A landscape with many peaks, sampled at points; each row gives a point and its height.
From any point a climber steps to the highest of the 2 points nearest to it. It stops when none of these is higher. Distance is the straight distance between rows; heights are no part of it.
Pabe h=355: [ -7 -29  20   9   8   1   2  50  -4  25   6  25 -10  17  37 -36 -22  -7
  10  50 -42   7]
fefi h=340: [-27 -20 -18 -19  11  16  24  -5  32  31  41   5  13 -40   8  -2  -8  13
  15  14 -41   4]
rifol h=577: [ 14  42 -42  16  15 -36  -3  42 -16 -15 -34  24  10  13 -24 -27 -32  24
  32  -7  14 -17]
Teg h=504: [-46 -14  40 -16  12  15  22  15  29  28  55  -7   4 -11  17  11 -16 -17
  -1 -19   0 -24]
gifo h=117: [  6   3   2  47 -24 -20  -5  -5 -19 -30 -62 -42   3  30 -27  21  14   1
 -15   4  40  27]
Mim h=319: [-38 -11 -36 -27  14  14  24 -20  38  30  25  -3   1 -29   9  10   5  11
 -17   0 -14   4]
rapov h=447: [ 18   2   1  25 -17 -10   7   8 -20   2  -4  18 -15   9   0 -38 -26  -4
  29  18   0  18]
Vezan h=341: [ -4  -3   1   6   5 -12  -3  54 -12  15  -5  30 -11  34  24 -28 -33  -9
  10  43 -21   5]
Novu h=566: [-30  28  15   3 -31 -12 -33  29  -5 -18 -34 -27   9   4  -2  34 -12 -24
 -13  -6  35 -42]
kanuz h=354: [ 15   5   3  -3 -28 -10 -40  58 -44  -3 -38  11 -13  31  17  -5 -20   0
   4  28  10  -3]
nusi h=502: [  3 -13  40  20 -29   5  15  -5 -16  -5 -12   0 -12  15  23 -32  12 -18
  -9  -9  30  10]
kep h=576: [ 25  -5  46 -13 -31  10 -54  46 -44 -14  -8  -8  -2 -18  30  20 -14  -4
   1 -23  -3 -29]
sen h=752: [-42 -12  11 -10  -7  10  -2  10  21  26  13   6  18  -9  12   3   7 -17
 -37 -22  14   5]
nanu h=121: [  0  20  -8  38 -18 -25 -20  14 -15 -32 -56 -33   4  35 -37  18 -12  -7
  -1   1  34   1]
gidot h=198: [ 21   7   1  17 -31  -3  11 -24 -27 -17 -19 -17  -4   0  -6 -11   4  -3
  19  -5  22  16]
Dulur h=492: [ 37 -29 -10  29   7  -6  51 -42  -5 -29  15  -3 -39  22  -9 -37  -4  12
  30  12  -3  33]
gel h=559: [ 52   3  38 -33 -21  21   1 -25 -16 -20  13  26  23 -35 -10 -19  45  -9
   7 -47 -14  11]
dev h=588: [-15 -36 -12  34  31  -1  56   7  31  14   0  -8 -21  32  -8 -32  -4   5
  31  40 -24  27]
ruvas h=110: [ 24 -16 -43  30  -2 -13  14 -45 -12 -21 -35 -22 -16  32 -30   3  18  34
 -13  10  18  50]
bim h=438: [ 31   1 -35  15 -21  -8  20 -21 -16   3  -3  29  -1 -18 -14 -34  -6  17
  31  15  -8  33]
gupe h=652: [-22  47 -29   7  17 -32 -17  47  -4  -9 -18  26   7  36 -20  -2 -28  -5
  13  13  11 -37]
Rava h=369: [ 25  25 -22  11 -19 -20 -26  55 -37  -6 -48  22 -11  27  -1 -20 -25   7
  19  15  10  -4]
sig h=722: [-34  -4 -24   2  37   0  -1 -32  29  -9  17 -43 -17  36 -20  51 -21  23
 -37   9   6 -13]
suk h=417: [ 32  -8  49 -36 -12  23  40 -36   0 -20  40   4 -17   4  -1 -34  20 -15
  10 -47   0   5]
fot h=433: [-60 -44   8  17  30  17  51  14  55  22   8 -39 -13  32  14 -10  17  -3
  -3  26 -19  12]
Liseg h=311: [  3   3  14   4 -35   2  10 -18  -7  -2 -35  -4   6  -4   1  11  42 -10
 -20 -24  33  13]
mefuv h=694: [-72  43 -30 -14   4 -18 -33  14  20   1  15  11  19   5 -26  22  -5  -6
   0  28   5 -42]
Nefid h=421: [ -7 -42  21  12   8  19  44  10  24  28  35   8   0 -15  23 -41  -6   3
  34  30 -44   8]
Gatu h=339: [ 39 -18   8  -1   6  40 -39 -18  -3  13 -14  53  38 -35 -18  22  82 -32
 -27 -30  -3  26]
Suto h=328: [ 23   9 -13 -34  28  12  36 -58   7   8  42 -20 -26 -11   8  -3 -19  14
  30 -13 -31  -3]
zed h=603: [-27  -2  37  -6  -5   3   8 -15   5  -9   7 -45  -8  25  -8  23   6 -23
 -16 -55  38 -17]
vavub h=314: [-11  15 -41  10  -9 -20 -17  31  -7  19 -47  28  11  28  13 -15   3  -5
 -23  48   2  28]
tib h=137: [ 16  28 -14 -19 -34  -4  -7 -24 -13 -10   1 -20  16 -29 -15  15  -8   4
  28 -19   6  -7]
Zaboz h=437: [-15 -27  20   2 -10  -1 -11  48 -17  12 -28  25 -16  33  50 -30  14  -8
 -36  43   2  27]
sud h=556: [-38 -25  38   6  19   6  28 -20  13  -7  23 -46 -23  40   2  23  -4 -13
 -24 -43  30   1]
Kekem h=266: [ 31 -43   4  23  -5  14  19 -13   5   3   4  52   9 -32  33 -59  34  11
 -20  36 -12  40]
rezaz h=643: [ 45  -5  67 -18 -22  22 -27   8 -22  -9  13  26  12 -15   2   1  33 -38
   2 -64 -11 -17]
bigaz h=331: [-33 -34   2   7   8  16   5  17  32  38  10  27  17 -25  28 -23  26  -5
 -36  11 -33  28]
sulek h=465: [ 38 -25   8   9  -9   0  -6 -17 -18   3  23  39  14 -41  22 -43  -1  10
  15  12 -28  26]
Vamuz h=651: [-19  -3  -3  10  58   2  32  31  60  21  40 -23 -17  29 -27  11 -11  24
  55  27 -16 -29]
befi h=70: [-22 -37  -1  -2  13  18  59 -28  37  22  22 -11 -27  -5  18 -15  18   7
  -1   8 -20  20]
Navu h=474: [ 16 -26  -8  14   0   1 -11   5  -7  20   5  42  10 -31  27 -41  -1  11
   3  39 -39  34]
pon h=298: [  6 -35   7  11   5  25  -8  -6   8  26   3  55  21 -26  20 -28  52 -10
 -42  -9  -3  37]
zadef h=455: [ 19  -5  -9  11 -25  -2  16 -24 -13   5  -5  20   3 -18   8 -34  13   5
   4  14   5  36]
Nubil h=299: [-24  -2 -26 -39  27  24  28 -50  43  33  32 -18 -13 -25  18  24   1   7
 -19 -21 -22 -20]
fubad h=498: [ 65  -6  24  -1 -23   8 -11 -26 -29 -18  18  25  22 -51  14 -40  14   7
  25  -4 -24  18]
pirol h=386: [-32 -18   7 -34  21  -9 -69  64 -11   5  12  17  11   4  40  14 -16  -7
 -20  27 -18 -19]
setus h=124: [ 17  33 -10  30 -28 -19 -11  12 -22 -33 -45 -27   1   8 -33  20 -13  -5
  22  -6  25  -7]
Gukek h=373: [-30 -38  33   4  16  12  -1  44  15  30  15  22   7  -2  43 -26 -11  -9
  -4  37 -47  -1]
fazad h=531: [  0  -6 -32  32   7 -19  28  23   4  14 -31  34 -13  28  -1 -53  -7   3
  13  43 -13  35]
dag h=250: [ 59 -32  21  18 -18  13  18 -21 -11 -16   1  49  14 -26  27 -61  34   5
 -10  24   8  29]
rab h=813: [-70   9 -44  -7  32 -13   0  -1  45  -2   9 -18  -1  22 -21  27   2   3
 -18  31   0  -9]
bapi h=277: [ -1  24 -18 -46  38  15  20 -62  31  17  43 -32 -16 -21  12  32 -14   6
  -6 -25 -17 -37]
vos h=475: [ -3 -12  14   5 -22   0  12 -11  -5  11   4  10   1 -10  17 -27   2  -4
  -5   3   7  21]
fakim h=205: [ 49  35  50  -1 -52  -1  -8  15 -33 -32 -35  -7   7 -35   6  26  19 -18
   8 -34  -5 -10]
rerav h=329: [  9 -27  21 -12   7  16 -30  -7   4  25  34  29  24 -39  12  -3  26 -21
 -13 -46 -20  10]
tor h=94: [  7 -31 -41  12  16   9  50 -55  25   6   1  -5 -37   0  12 -24  22  20
  -9  23 -18  38]
fenu h=84: [ -2 -39 -44   8  18  18  54 -28  36  22   8  -7 -31  -7  12 -23  14  22
  13  32 -35  29]
tovu h=60: [-45 -38  -8   4   9  26  46  -1  45  35  16  -4  -8  -8  16 -17  28   3
 -19   6 -22  26]
mef h=185: [ 36  31  15 -16 -35  -2  22 -24 -15 -27 -46 -12  10 -26 -16  34  54  -6
  -2 -32  12  10]
muvud h=361: [ -7   1 -46 -25  22   9  19  -6  35  29  47  16   5 -42 -16   9 -21  27
  42  22 -41  -7]
zada h=457: [-34 -45   8  30  46  12  47   5  44   8  17 -47 -25  47 -10   6  -7  12
   8  31 -17  11]
rigos h=165: [ 34  19   3 -45 -20   9  14 -51  -9 -10  -7 -23  -1 -18 -12  13  32   4
   5 -42   2   3]
Vok h=578: [ 13  13 -23  -7 -24  -9 -43   4 -14  15 -26  18  43 -41   1   7   7  12
 -10  11  -6  12]
venup h=179: [ 13  32  46 -25 -37  12 -21   7 -15 -16  14 -21  24 -30   0  27 -10 -21
  16 -57   4 -39]
rame h=395: [-13 -54  32  17  10  20  22  31  21  33  20  20   5 -14  40 -48   0  -3
   7  33 -49   7]
Gerog h=403: [  3  -3 -70  -4  22   0  27 -42  24  18   2  -6 -21 -10 -12   1  -6  29
   8  17 -23  22]
Zes h=252: [ 10   7   2 -34  31  12  23 -64  14   2  29 -43 -23   8   5  19  -7   3
 -10 -40  -8 -14]
fuga h=450: [-11 -19   3  14  -7   7  34  -2  12  17  19  15  -4 -13  12 -30 -12   0
  17  18 -19  20]
Maz h=312: [-12 -40  21  17  -5  24  14   8  21  28  10  45   2  -9  27 -32  39 -13
 -39  -5  -8  31]
kip h=310: [ 56  24 -29  -8  13  -2  16 -43 -22 -25  13 -28 -22   5 -29   8 -24  22
  43 -31  -9   0]
zasuk h=153: [ 41  28 -32 -51 -23   6   5 -56  -6  -2 -13 -12  16 -44 -12  19  38  22
   6 -28 -10  11]
zonik h=413: [-31 -21   4 -18   0 -13 -26  66 -13  14  -9  21  -6  43  50 -11  -3 -12
 -29  51 -20   9]
zut h=489: [-17 -29  -9  14  58  12  35 -22  42  10  21 -43 -29  32 -12  28 -19  26
  -3  22 -20  -8]
Natu h=349: [-38 -17 -12  -4  15   0 -15  34  25  33   7  19  27 -15  30 -16   1  -3
 -28  31 -38  11]
naru h=602: [ 42   2  65 -35 -23  27  -6 -11 -19 -12  27  10  11 -19 -11 -13  22 -25
  11 -66 -18 -12]
kad h=330: [ 35 -10   8 -11 -18  31  -1 -25  -4   8 -16  45  31 -25 -12   3  80 -10
 -30 -29   9  30]
nas h=320: [-23  16  -9  -6 -21 -12 -32  28 -10   7 -21   7  15   6   5   1 -18 -10
 -11  24  11 -12]
Lef h=560: [  5 -38  -4  42  42  -3  53  -3  18  -5   7 -12 -33  46 -24 -18 -20  26
  26  18 -16  28]
sodag h=691: [-23   1  15 -24 -19  11   0 -15  10  16  22  -4  17  -9   2  19  12 -24
 -17 -54  20 -13]
kase h=857: [-70   7 -34 -16  10  -3   2   4  41  16   9  -3  17  -5  -6  10   2  -6
 -29  24   2   0]
fek h=296: [-42  14 -14   9  16 -16   3  23  19  10  12   2   2  18 -12  -3 -27 -13
  11  30   3 -11]
dogo h=619: [-29  17  12  10  42  -6  21  33  38   8  52 -17 -12  17 -26  13 -28   5
  46  21   1 -36]
laf h=529: [ 24 -38  10  35  27   2  54 -32   1 -22  24 -26 -45  44 -15 -14 -22  20
  18   5 -18  25]
Bara h=596: [-16  40  -4   2 -27 -11 -39  33 -14 -19 -25 -12  12   6 -18  25 -27 -10
  10   4  19 -47]
Gezi h=132: [-55  27  39  -3   3  -2 -11  26  11  -5  34 -34   0  16   0  23 -31 -29
   1  -4  34 -46]
lisib h=458: [ -2 -10   2  28 -13 -12   2  30 -23   5 -43  20 -23  45  27 -38  -2 -15
 -12  48   6  29]
tulaz h=418: [ 50 -29  24  10 -23  10 -28  16 -48 -12 -34  36  -6 -12  35 -30  22  16
  -8  34   8  17]
divi h=653: [  1  10 -18  -4  -1  -9  -7 -34  -2 -34 -15 -57  -2  18 -31  54  -2  12
 -14 -25  22 -13]
Kobor h=644: [-62   4  17  12  16  -8  -2   6  16 -17  10 -44  -6  34 -15  28 -22 -12
 -20  -2  37 -17]
Mati h=591: [-30   7  19  -1  27   5  20  36  36  27  49 -10   1  -1  -7   5 -29  -8
  44  33 -18 -32]
tasu h=353: [ 59 -30  18   0  24  33 -52 -15 -14   6  -3  57  12 -32   5   1  73 -49
 -10 -26  -6   9]
Rukab h=616: [ 11  29  -6  -1  21  -1  -1 -25  -7 -29  38 -46 -15  15 -32  36 -35  10
  26 -25  11 -25]
fuz h=527: [ 26   9 -24   4  -8 -14 -33  24 -22  13  -9  40  23 -20  -3 -23 -27  14
  19  23 -22   8]
Pab h=572: [-19  -7  16  44  18 -21  10  24  -5 -17  -9 -21 -14  65 -16 -12 -36 -11
   1  17  18  14]
sugek h=194: [ 55  33  30 -15 -47   1  10 -19 -25 -29 -25 -10  15 -38  -8  12  34  -4
  17 -30  -4   4]
Vati h=595: [ 15  50 -35   9   7 -21 -11  35 -17 -13  -5  22  13  -7 -31 -13 -41  24
  47 -14  10 -32]
Seto h=562: [ 13  26 -42  27  17 -40   1  41 -13  -4 -55  25   5  37 -14 -32 -20  16
  14   7  11   9]
lepoz h=731: [  5  39  -1 -32 -37 -10 -11 -16   3 -22 -22 -31  21 -34 -20  55  21 -10
  -4 -44  18 -24]
Zodug h=231: [ 26  14  -6  -7  41   7  16 -66   6  -9  29 -48 -24  19  -8  29 -30  17
  -4 -19 -16 -16]
duz h=322: [ 37  21 -34  13  11 -13   8 -18 -19 -33   2 -24 -14  11 -44   9 -32  29
  42 -34  13  -8]
Fesum h=692: [-33  36 -32 -14   3  -8 -28 -20   6 -22  14 -23  -1 -11 -42  46 -14   8
  15  -7  22 -45]
lipu h=464: [  5   4 -10 -24   2 -11 -84  50 -32  -3  -1  17  16 -15  14  13 -26   6
   8  20 -20 -25]
mun h=350: [ 24 -27  40  -9   0  17  -4 -15   2  10  40  38  15 -24  14 -24  24 -20
  -7 -44 -16  12]
lapok h=51: [-67 -32   5   0  11  21  32  25  53  41  12   3   2   3  19 -10  24 -17
 -37  -3 -13  15]
kog h=688: [ 30  -8  52  -3 -30  17 -21   4 -22   2 -10  22  14 -12  15  -3  30 -19
 -16 -44  11  -7]
buf h=370: [ 17  14 -52  -2  55  -5  17 -39  25   7  25 -15 -25   0 -29  25 -32  34
  18   0 -18 -21]
sakim h=571: [ 21  -5 -17  -6  11   2  20 -68   1  -9 -12 -37 -22  17   0  11  20  19
 -27 -25   8  19]
Vaku h=344: [  4  10 -18  22  45 -12   9   4   9 -28  21 -16 -16  47 -53  29 -40  45
   6 -10  10 -16]
sameb h=143: [-44  14  38 -14 -11  11 -21  24   4   5  22 -18  12   4   6  26 -19 -28
 -17 -30  33 -50]
ziker h=697: [-46 -16  33   0  -6   8  -6  32  12  27  -2  13   1  14  30 -11  -1 -24
 -40  -2  10   3]
Tugif h=547: [ 15   6 -43  33  14 -32  27  19 -10   1 -37  30 -11  22 -18 -48 -17  15
  21  16   2  33]
luza h=726: [-61  32 -36 -27  -1 -11 -28 -13  20  -6  15 -12   8 -11 -28  32  -5   1
  -5   5  21 -37]
suvim h=378: [-18  23 -62 -27  14  -5 -12  -6  21  18  37  28  23 -44 -29  12 -23  25
  25  22 -26 -13]
rut h=229: [ 62 -12  29  19 -33  26   8  -1 -37 -20 -54  42  20 -19  15 -11  61   5
 -18  16  25   7]
gav h=491: [-25 -24   3  25 -11   5  29   1  15  16 -19  20  -6   6  25 -44  26  -5
 -29  32   6  41]
mebur h=430: [ 15 -39  34  -3  23   8 -45  16 -15  13  22  32   1 -37  43 -22   7 -14
  -4 -21 -19   2]
Zozug h=191: [ 27   2  16  24 -29  -8  22 -33 -23 -37 -37 -33  -7  13 -10   1  31   0
  -1 -12  33  22]
tudi h=467: [ 10 -28  22 -13  30  -2 -59  28 -24  11  25  19   1 -40  45 -16 -20  -9
  16   0 -32  -8]
dil h=552: [-33 -11  -5   0   2  -1  23 -21  16   6  -3 -21  -9   5   3  -2   5  -4
 -19  -3  17  22]
nup h=512: [-25 -24 -14  31   1  -6  33  14  19  18 -21  16  -8  22  17 -47   7  -7
  -4  50 -24  39]
bunin h=166: [ -8  20  30 -23 -26   5 -37  12  -8   2  13  -6  33 -30  -1  34  -4 -21
  -8 -52   7 -42]
befif h=615: [-53   8  20  12   0 -11 -13  16   9  -1 -16 -33   2  34   1  12 -12 -26
 -30  -2  44 -13]
pudo h=381: [ 31 -26  47 -32  -1  30  25 -30  11  -2  57  31  -6  -8  -1 -34  29 -21
   1 -51 -15   8]
Pobod h=522: [-30 -19 -10   5  28  -1  32 -25  27   2  17 -34 -24  19  -4  13 -13   8
  -5   8  -2  12]
Tuda h=671: [-22  -4  -4  -1  12  -4  -9 -35  10 -27   1 -56  -5  41 -26  55 -15  17
 -44 -18  26 -15]
barik h=104: [ 12 -24 -50  28  19  -6  33 -44  13  -6 -22  -7 -32  22 -14 -12  14  35
 -16  24  -3  55]
tivor h=404: [ 28 -38  26   4  10  14 -44   8 -22  12  -1  43   5 -31  39 -24  32  -4
 -19 -15  -8  14]
sot h=769: [-47  17 -36 -31 -12   1 -18 -17  26  13   1  -8  22 -21 -10  30  11   4
 -27 -15  24 -12]
sulo h=337: [  5  18   4  -3 -36  -7 -43  40 -29  -5 -53  -4   8   5  11  15 -10  -5
 -13  17  17 -16]
gik h=215: [ 39  17  45  13 -51   2  -5  12 -35 -22 -51  -1   3 -16  15  15  27 -12
  -7 -13  16  -5]
Guten h=631: [ 13  -2  58  -7 -35  10 -32  30 -29  -1  -7  -1   1  -5  28  14  -3 -20
 -12 -39  10 -27]
Tar h=309: [ 36  25 -24 -18  25   4  25 -50  -8  -6  40 -26 -27  -3 -11  11 -33  19
  42 -16 -18 -10]
fifab h=394: [-41   7 -12 -13   2 -19 -22  59   0  13 -17  17   7  53  35  -1 -10 -24
 -28  50  -5 -13]
Buvo h=580: [-21  -6 -27 -13  -5   8  15 -34  19  14 -11 -12  -1  -4   3  11  31   3
 -37 -18  25  23]
tosa h=509: [ -4 -18  24  -8  31  -3 -38  40  -6  20  40  18  12 -33  31  -9 -36  -2
  23  21 -42 -15]
Gud h=618: [-16 -19  -2  22  42  -2  47  24  37  19  22 -16 -19  25 -16 -13 -17  10
  47  29 -21   1]
budad h=307: [-22  21   3   1   2  -9 -13  38  -6   9  11   6   3  12   4  -2 -42 -14
  15  23   2 -23]
Tegoz h=359: [-25  -1  -3 -27  17 -15 -40  74  -9   8  19  28   3  28  34   5 -28 -10
  -3  47 -28 -24]
sepom h=530: [ 51  -8  24 -15 -27  10  12 -36 -16 -15  17  17  13 -32   4 -36  32   2
  12 -19  -4  16]
rud h=384: [ 45 -30  32   4   2  20 -49  12 -30   0 -30  44   8 -27  23   4  56  -6
 -25 -17   7   7]
bakiz h=428: [  0  20 -15 -14  16 -12 -52  54 -19   6  20  34  15  -7   2   1 -44   6
  21  29 -22 -37]
Vaf h=544: [-32  -4  16 -12   1   0  11   1  12  18  39  -8   4 -15  11   1 -22 -11
   7  -3   2  -9]
tof h=439: [ 13 -14  20  10 -27   5 -20  15 -29   9 -34  33   9  -6  33 -23  27   5
 -28  18  14  19]
bav h=553: [-20  -7  31   0  19   8  -2  36  15  28  50   7  12 -20  15  -7 -39  -6
  30  27 -37 -21]
sul h=321: [ 24  -9  22  -1 -29  23  14 -21  -6   4 -18  27  14  -6  -4   0  66 -17
 -28 -28  27  23]
ner h=114: [  0  -8 -29  41  -3 -23   2  -9 -11 -19 -47 -18  -2  41 -33  -2   8  14
 -12  15  31  45]
suvi h=362: [ 26 -16  -1 -25   7  18  54 -57  15   6  36   0 -25 -19  15 -23  11  12
  13 -10 -33  14]
sazap h=833: [  9  17  11 -17 -38  -3 -39  13  -6   2 -31   3  43 -48  -3  45  23  -5
 -24 -34   5 -19]
vama h=283: [ 31 -37  -7  18  13  14 -14 -16  -2  12  -1  58  23 -49  29 -43  53  11
 -28  17 -15  42]
meru h=672: [-53  52 -44  -4  16 -33 -30  27  10  -6  -2  32  21  25 -29  12  -8  -2
   9  29   5 -45]
los h=323: [-24   2 -39   2  -1 -16  -8  40  10  27 -23  35  17  19  23 -20   2  -6
 -24  57 -26  24]
talis h=601: [-15  14 -40  -2 -20  -6 -22  -3   3  21 -26  14  35 -29   0  -5  13  10
 -21  22   2  27]
vip h=678: [-49  -3   3   9  36  -8  -5  -3  24 -21  27 -44  -9  44 -33  43 -24  12
 -16  11  20 -19]
pef h=656: [  7  41 -25 -11  -2  -8 -17 -15  -9 -33  13 -33   0  -4 -41  41 -27  11
  37 -24  19 -38]
Togum h=687: [ -5  28 -13 -18 -17 -12  -9 -30   2 -32 -18 -53   7  -9 -26  59  11  -1
  -5 -33  25 -29]
finav h=335: [-32   3 -29  -6  12 -10 -11  37  19  25   4  26  23   0  11 -13 -16  -7
  -7  48 -33   3]
Gor h=592: [-33   8  10  25  -4 -18  -9  23  -7 -10 -30 -24  -1  44   0  -4 -20 -23
 -16  15  30   3]
pil h=222: [ 38  -1  35  18 -45   9   3  15 -38 -12 -67  21   2 -11  18  11  47  -3
 -27   6  27   5]
rugo h=815: [-60   6 -32 -17  -5   2 -15   7  34  20  -6   5  28 -17   2  10  19  -2
 -48   6  13  10]
vomos h=130: [ 25  35 -11   2 -37 -12  -3  -9 -18 -31 -20 -35   4 -14 -28  26  -9  -3
  29 -23  18 -13]
Tokil h=456: [ 13  -5   9  24 -31   6  -4  15 -34  -1 -68  17  -6  15  23 -20  35   2
 -26  39  30  26]
moko h=402: [ 12 -22   3 -17  27  19  54 -67  21  -1  20 -16 -40   6  20 -16  21   6
 -11 -23 -18  13]
fel h=561: [-36  -3  38  23  14  -2  24  18   6  -7  24 -37 -18  32   2   0 -36 -24
   9   4  20  -6]
tolab h=469: [-58 -16  41 -14  20  14  -5  38  37  31  52   4  15 -15  21  15 -17 -19
 -13  -7 -15 -33]
bip h=505: [-21 -35  35   2  34  15  45 -36  24  -1  29 -45 -39  43  13  15   0  -6
 -28 -36   4   2]
zaba h=772: [-48   5 -40   7  60  -7   1 -13  49  -4  19 -22 -17  33 -37  45 -10  30
 -19  29  -9 -26]
Kebe h=468: [ 25 -14   5  24 -12  -7  39 -21 -10 -18   8   0 -23  10  -1 -38 -12  -2
  31   9   3  26]
Zugot h=237: [ 58 -11  21  15 -39  12  15 -22 -28 -17 -29  34  17 -21  16 -35  41   6
  -9  18  21  24]
lage h=399: [ 53  -6  12  15 -39   3 -24  19 -51  -7 -25  32 -14  -5  19 -30  -3  11
  17  24  -1  12]
Vug h=193: [ 34  36  45  -4 -44   7  -8  12 -28 -32 -10 -28   8 -18   8  16  -7 -22
  27 -39   3 -25]
sava h=508: [  8  -9  14 -22  -4  -5 -77  42 -33  -4  -4   3  11 -31  26  18 -16   1
   2  -5 -10 -28]
zupo h=420: [ 28   5 -59  -1   5 -10  27 -37   0   6   1  12 -14 -15 -21 -14 -10  27
  30   4  -9  28]
ket h=393: [-16  27 -41 -11   3 -15 -25  15   2  15  23  32  28 -27 -23   0 -29  10
  24  19 -14 -22]
nalut h=518: [  6  13  51  12 -45   6  -6  23 -17  -1 -56  -4  -1   5   9  37  32 -29
 -34 -32  39 -15]
Molav h=419: [-44 -20  31 -23  23   4 -41  57  12  25  21  19  12   1  42   5 -16 -16
 -32  15 -24 -21]
Lib h=387: [ 22  11 -67 -12  36   5  23 -60  21  18  17  -8 -20 -18 -10  13 -23  28
  13   6 -28  -5]
Zikek h=575: [-14  12  -3  -1  41  -2  16 -15  15  -8  46 -38 -25  17 -25  32 -37  13
  22  -3  10 -23]
gane h=501: [  4  -7  -2   4  -3  -8 -28  18 -11  21   1  28  15 -23  18 -20 -18   3
   0  26 -26  13]
goti h=343: [ -6   6  -2 -13  11 -17 -25  77 -18   8   3  30  -9  43  20  -9 -37  -5
  11  38 -19 -18]
Duvi h=175: [ 38  17  15 -24 -20   4  23 -49 -12 -37 -34 -41 -12  -5 -22  17  45   5
  -1 -41   6  10]
biv h=357: [  4   5 -39   9  50  -6  10 -27  17  -7  17 -19 -20  27 -39  33 -34  39
   3  -1  -7 -12]
kaso h=533: [-20  -4  42  24 -11  -4  17   7 -12  -3   5 -25 -15  23  19 -15 -24 -26
   2  -6  25  -1]
mataz h=540: [-16  20  35   5 -37  -7 -20  24 -10  -8 -44 -27   6   5   2  31   9 -28
 -25 -32  40 -26]
berok h=407: [ -6  45 -30  -6  21 -21 -22  46   0   6  18  52  25 -14 -21  -8 -36  15
  33  18 -17 -39]
domim h=583: [-17   7  -4  -9  16  -9  21  -9  11   3  41 -19 -14  -3 -12  15 -34   0
  30   4   3 -11]
vad h=461: [ 48   5  43 -33  -2  18  38 -56 -10 -43  20 -30 -33  13  -4 -31  15  -5
  18 -38   0   3]
fizes h=781: [ 19  35   3 -29 -38 -12 -16  -8  -4  -8 -28  -2  41 -57 -18  54  34  -5
 -14 -41   2 -10]
Nivu h=382: [ 49  17  -1  21 -35  -6 -20  37 -50 -10 -43  19 -15   7   5 -21 -23   8
  30  12   5   4]
Vomef h=783: [  7   3  11 -13 -22   7 -36   2  -6  17 -15  15  41 -42   4  20  27  -7
 -24 -36   8   0]
zan h=622: [ 19  51 -26  -3  -8  -8 -14   8 -19 -18  15  -3   8 -16 -40  14 -39   8
  57 -23  10 -33]
kelin h=471: [ -9 -10   6  30 -18  -7   7   2 -13   2 -38   8 -11  25  17 -33  13 -11
 -20  35  20  35]
zon h=661: [ -9  38 -67 -11  16 -20 -22 -20   4 -22   0  -8  -1  -4 -55  37 -17  33
  19  -6  17 -36]
zatiz h=207: [ 27  15  18  10 -42  -4  -9  -1 -31  -8 -34  -1   8 -16   9  -1   8  -5
   4  -4  14   2]
Vezed h=627: [ -6  45 -20   0 -11 -18 -43  57 -24 -13 -29  13   0  25 -14   6 -32  -6
  17  18  15 -44]
netip h=446: [  9 -30  30  -5  29  18  56 -55  17 -11  29 -32 -45  30  16 -11  11  -1
 -13 -32  -6   7]
Tal h=554: [  3 -17  22  52  11 -16  28   2 -12 -27   5 -23 -28  49 -16 -20 -30  -2
  21   2  13  23]
godof h=499: [ 38  -4  11 -16   3   7  37 -62 -15 -31  17 -33 -31  16  -1 -20   8   7
  15 -22   2  14]
fuzib h=645: [ -1  10  26 -21 -24   7   7 -15  -2 -10  -4 -30   6   0  -7  22  20 -21
  -2 -56  25  -8]
duveb h=537: [ 39  -5  -8   2   8   0  22 -71 -14 -27  -1 -39 -27  22 -11   1   3  21
  -4 -14  -5  18]
pulug h=368: [ 77 -38  45   2   8  30 -37   5 -26 -13 -16  52  10 -18  11   2  69 -34
 -15 -20   7  -1]
zadol h=145: [ 20  24 -41 -27 -34  -9  -4 -40  -6  -4 -16 -14  20 -40 -21  29  13  15
  13 -13   5   2]
fene h=620: [-17  22 -51   2 -12 -18  -8  -4   5   8 -28   4  18  -5 -19  -5   0   8
  -1  21  13  18]
Gefu h=154: [-34  14  22 -21 -22   4 -38  23   3  11   6  -2  25 -14   7  23  -4 -21
 -25 -32  23 -39]
tavid h=640: [-12  29 -58   2   4 -26 -12  -7   3 -13 -20  -9   7   6 -46  14 -15  15
  13   5  22  -6]
rabo h=551: [ 17  23 -43  -4 -18 -13 -51  28 -21  13 -34  35  31 -20 -10  -2 -12  13
   2  30 -10   1]
Bab h=612: [ -3  10 -37 -17  -4  -6   4 -48   0  -6 -18 -31  -4  -3 -13  25  13  12
 -13 -15  19  14]
bipi h=589: [-38   5  28  22  39 -12  17  32  23  -6  40 -32 -15  37 -17  10 -40 -16
  22  20  17 -20]
movan h=333: [ 10  24 -18  30  23 -17   2  14 -12 -40   0 -16  -5  34 -51  12 -39  27
  26 -25  24  -8]

Call two points neighbours if one is among the 2 nearest of the other. Go from one point of each pair to the other, from neighbour to neighbour, staying as high as possible. Name the lowest point that can't be avoided.
sig / kog => sulek
sig / domim => Zikek
luza / Bab => rerav
luza / sazap => divi

For each start below, name the point where the climber stops.
duz => vos
Zodug => sen
pil => Natu
kad => Vamuz
rerav => Vamuz
rapov => Vamuz
mun => Bab
Nubil => kog
Navu => luza
gav => luza
mataz => luza
goti => domim

Write out the way that a climber takes from each point below.
kip => duz movan Vaku biv buf Lib Gerog zupo bim zadef vos
nalut => mataz Novu Bara Vezed gupe meru mefuv luza
sul => kad Gatu tasu pulug rud tivor mebur tudi tosa bav Mati dogo Vamuz
